Each row is a point on a landscape with many peaks, with its height.
From any point a climber takes the steepest step (rise divided by distance) to one of its 6 nearest points. It stops when none of these is higher. Distance is the straight distance between rows; heights are no part of it.
k213: [-33  -9  34  56  20 -27   5 -37  -8 -48 -18]  h=57.1
k173: [ -6   9  32  19  42 -19  13 -19 -19  -8 -29]  h=59.8
k707: [ 86 -19  -8 -21   2  33  23  26  17  62  15]  h=23.3
k800: [-18  42  15 -46   7 -20   9  -6 -16  25 -27]  h=4.9
k934: [-41   9 -20 -25 -57  -1 -20  -1  21 -25  34]  h=68.4
k552: [ 84 -41   1  18  34  34  13  23  -6  35  -2]  h=30.0
k365: [ 19  -4  38  33  56 -12  37 -19 -48   2 -53]  h=46.6
k202: [-21  20  18 -13  17 -22   0  -5  -3  -6 -19]  h=49.3
k21: [-56 -11  56  13  -6 -46  -4 -45   7 -60  -6]  h=54.7
k936: [ 18  -9 -21  10  -3  12 -18  21  22   3  21]  h=76.6
k638: [ 51 -28   7  46  42  20  19   5 -35  10 -19]  h=38.0
k17: [-21  -8  -6   6 -35 -12 -19   0  21 -56  18]  h=56.3
k150: [-10 -35  13  84 -12  -2  -8 -30 -19 -74   3]  h=50.0
k603: [  4 -19   2  55  19   5 -11  -7  -6 -32  -2]  h=38.2
k645: [ 33  -5 -23 -14 -15  31  -5  30  25  46  24]  h=19.6
k949: [ 22 -11  29  67  50   2  27 -25 -47  -4 -36]  h=41.3
k297: [-14  32 -27 -61 -24  22  19  -1 -27  66   6]  h=15.2
k28: [-24   7  23  18  25 -24  -2 -16   0 -33 -18]  h=77.0
k30: [-34 -20  32  44   1 -20  -5 -35  -3 -67  -3]  h=77.6
k432: [ 60 -21 -15   0   7  33  -5  33  32  41  22]  h=9.0
k287: [ -1 -18  -8  30  -6  -2 -21   3  15 -46  12]  h=44.2
k394: [-35  30 -34 -53 -31  19   1  -4  -7  48  22]  h=18.0
k810: [ 11  14  17 -33  31 -16  23   1 -14  23 -38]  h=7.2
k123: [12  2 -4  8 14 -2 -9 12  5 -2 -7]  h=51.2
k479: [-49  32  16 -31  -8 -28 -10 -18   7  -6  -9]  h=36.6
k396: [ 17 -23 -22  19 -27  19 -31  19  39 -17  38]  h=17.0
k169: [ 43  -6 -15 -13  11  19   4  29  11  36   5]  h=28.0
k408: [ 46  -1   8 -11  32  -3  25  14 -20  24 -31]  h=31.7
k261: [ 29  14 -23 -63 -20  26  30  13 -14  79   9]  h=18.2
k223: [ 38   6  -6 -37  14   8  20  22  -5  40 -11]  h=27.4
k677: [ 30 -13  -1  24  35   5   5  11 -10   2 -21]  h=43.6
k367: [-29 -19  11  20 -22 -18 -15 -16  13 -71   9]  h=56.6
k568: [-46  12  -1 -19 -32 -20 -16 -10  16 -31  13]  h=53.7
k440: [-56  27 -38 -44 -51  14 -13 -16  -5  17  33]  h=24.9
k224: [ 22  23   8 -64  14 -12  34   8 -23  47 -30]  h=10.8
k426: [-12  24 -33 -43 -26  22   2  13   2  54  22]  h=18.1
k237: [ 10 -20 -11  36   9   7 -18  11  10 -17   6]  h=40.1
k362: [ 39 -25 -11  40  23  26  -9  19   8   3   8]  h=57.2
k754: [ -4 -24 -16  14 -34   0 -28  10  28 -47  31]  h=36.2
k388: [-35  -1  14   5  -6 -26 -14 -14  13 -42  -2]  h=63.1
k219: [  5 -11  21  80  35   1  13 -25 -44 -19 -27]  h=39.7
k582: [-20   1 -30 -13 -55  11 -24  11  29 -15  43]  h=29.9
k208: [-45  21 -24 -34 -47  -2 -19   0  15  -5  19]  h=41.1
k972: [-17  24  36 -35  30 -31  18 -10 -14  13 -41]  h=0.8
k931: [ 16   9 -16 -14   5  10  -1  22   5  22  -3]  h=39.1
k194: [  4   3 -16 -11  -4   6 -10  24  18   8  11]  h=41.5
k984: [-45  11  50   0  22 -44   2 -33   3 -26 -24]  h=48.5
k626: [ 57  -1 -18 -44 -13  25  27  27   6  71  12]  h=20.4
k727: [-64  17  19 -30 -36 -35 -15 -27  14 -39   7]  h=52.6
k604: [ 12 -22   7  86  21  14  -1 -15 -34 -27  -7]  h=41.4
k855: [-20  13 -41 -29 -38  23 -12  14  18  27  32]  h=20.7
k387: [-13  22 -18 -31 -11   0  -4  14   8  21   5]  h=29.8

Two climbers start at each pair of points below. Name the first point that both come to, or write none.
k388 and k972 -> k28
k707 and k297 -> k936
k604 and k949 -> k30
k365 and k810 -> k28
k677 and k387 -> k936
k223 and k394 -> none
